Each scene shows the same named points in several views. A view is turned or mirrored, shifted and resized as a whole, has a little noise and may leave points out.
In the rows, 128 means zero.

Scene 1
View 1
K_608: [ 49 212  88 136 118 110 101 140 125 144  81 215 158 145]
K_86: [ 58 186 152 171 145 120 118 125 143 120 137 160 119 186]
K_110: [136 181 109  96 169 144 102  99 126 103 107 170 162  92]
K_807: [130 162 131 136 166 143 118 112 123 100 139 128 136 155]
K_272: [ 95 181 124 141 143 130 124 105 134 123 126 136 136 163]
K_980: [119 167 111 140 148 135 124 122 115 113 131 129 140 171]
K_888: [ 94 189 129 125 149 132 126  83 148 129 118 136 140 140]
K_526: [108 175  97 139 129 131 134 113 118 136 126 116 142 180]
K_603: [117 163 142 143 157 142 138  90 138 115 145  99 130 171]
K_376: [100 178 120 139 152 129 113 118 128 116 118 158 142 149]
K_776: [ 49 208 109 145 129 109 105 134 134 139  97 203 144 148]
K_741: [ 37 203 130 160 127 112 115 130 139 134 113 184 133 176]
K_118: [111 172 138 132 161 136 130  93 140 113 138 123 130 154]
View 2
K_603: [170  99 113 158 175 151 111  97 142  99  74 138 159 141]
K_608: [  2 194 183 162 185 151 115  96 121 184 123 188 187 144]
K_741: [ 69 170 135 152 161 135 135 116 117 141 142 143 198 150]
K_110: [ 56  53 129 163 193 204  84  91 168 130 106 208 177 189]
K_888: [ 88 108 128 144 173 172 136  87 148 133  81 158 165 156]
K_526: [138 139 156 164 196 139  94  83 131 124  58 165 147 131]
K_272: [116 127 136 155 179 147 114  99 135 121  89 149 173 146]
K_980: [134 115 141 172 197 149  76  93 132 114  85 171 163 143]
K_376: [ 92 147 140 156 177 146 122 100 123 134 108 156 182 143]
K_86: [ 93 155 121 150 157 140 130 114 120 134 135 136 193 140]
K_776: [ 29 182 166 159 178 148 122 103 122 168 132 169 187 148]
K_807: [146  91 119 167 185 157  83 101 144 104 102 164 180 154]
K_118: [139  94 109 150 173 158 117 100 145 108  88 152 171 158]
View 3
K_741: [186 130 100  86 125 126 155 155 150  99 134 109  98 119]
K_86: [179 105 104 116 131 150 150 138 142 121 112 107  99 139]
K_110: [ 93 108 143 155 173 128 122 125 157 197 109 134  78 134]
K_888: [157 100 149 130 159 148 156 142 137 161 133 126 111 135]
K_376: [158 115 125 111 139 138 146 131 145 125 130 106 110 131]
K_807: [135  85 143 140 154 162 121  96 141 150 111  97 127 158]
K_980: [132 101 156 126 151 147 122  98 141 135 128  96 136 144]
K_608: [151 166 109  80 137  81 162 180 168 119 151 132  67  88]
K_526: [142 114 171 110 150 140 134 106 142 128 150  95 151 135]
K_603: [166  75 165 137 152 178 141 104 125 148 127  99 149 163]
K_272: [156 102 143 119 147 149 142 122 140 137 127 106 122 140]
K_776: [155 142 103  91 135 103 150 161 164 114 129 121  83 108]
View 4
K_376: [111 152 145 109 106 102 128 133 169 151 115 155 160 139]
K_118: [ 67 136 126 147  86 112 100 139 156 130 141 161 131 144]
K_980: [ 87 170 146 117  78  99 106 128 147 120 152 178 141 160]
K_86: [ 91 151 150 129 104 108 140 140 189 168  88 146 160 136]
K_526: [112 164 140  99  90  97 112 126 158 104 160 157 133 174]
K_110: [ 86 119 138 128  90 129  94 111  78 163 154 224 191 106]
K_776: [127 160 161  92 113 101 143 128 169 172 100 158 184 129]
K_888: [ 97 113 120 126 104 115 107 134 144 142 137 158 150 131]
K_741: [135 160 155  92 121  96 155 138 196 171  85 131 174 138]
K_603: [ 61 146 126 154  76 107  97 140 164 112 147 153 113 163]
View 5
K_888: [107 122 161 122  68 152 145 113 121 155 125 108 159 138]
K_608: [ 89 155 192 130 138  81 142  47 148 140 151 167 133 106]
K_110: [118 179 181 125   1 122 140  94 158 183 151 106 145 138]
K_376: [101 129 168 109 110 133 134  92 123 151 128 110 135 150]
K_603: [114 116 146 101  83 165 119 139 104 171 107  65 151 185]
K_776: [ 88 137 177 121 128  99 150  55 139 131 147 151 123 120]
K_86: [ 92 118 157 105 111 138 150  85 110 129 135 107 110 164]
K_272: [107 128 160 109  99 139 128 109 120 162 122 100 140 164]
K_118: [111 124 148 107  62 161 137 127 117 167 119  79 145 172]
K_807: [116 149 156  95  87 129 114 109 123 176 124  73 112 195]

In a view up to two points have been moved. Name them for each view, in the order of its rows, or write none.
view 1 => K_86, K_376
view 2 => K_741
view 3 => K_608
view 4 => K_776
view 5 => K_807
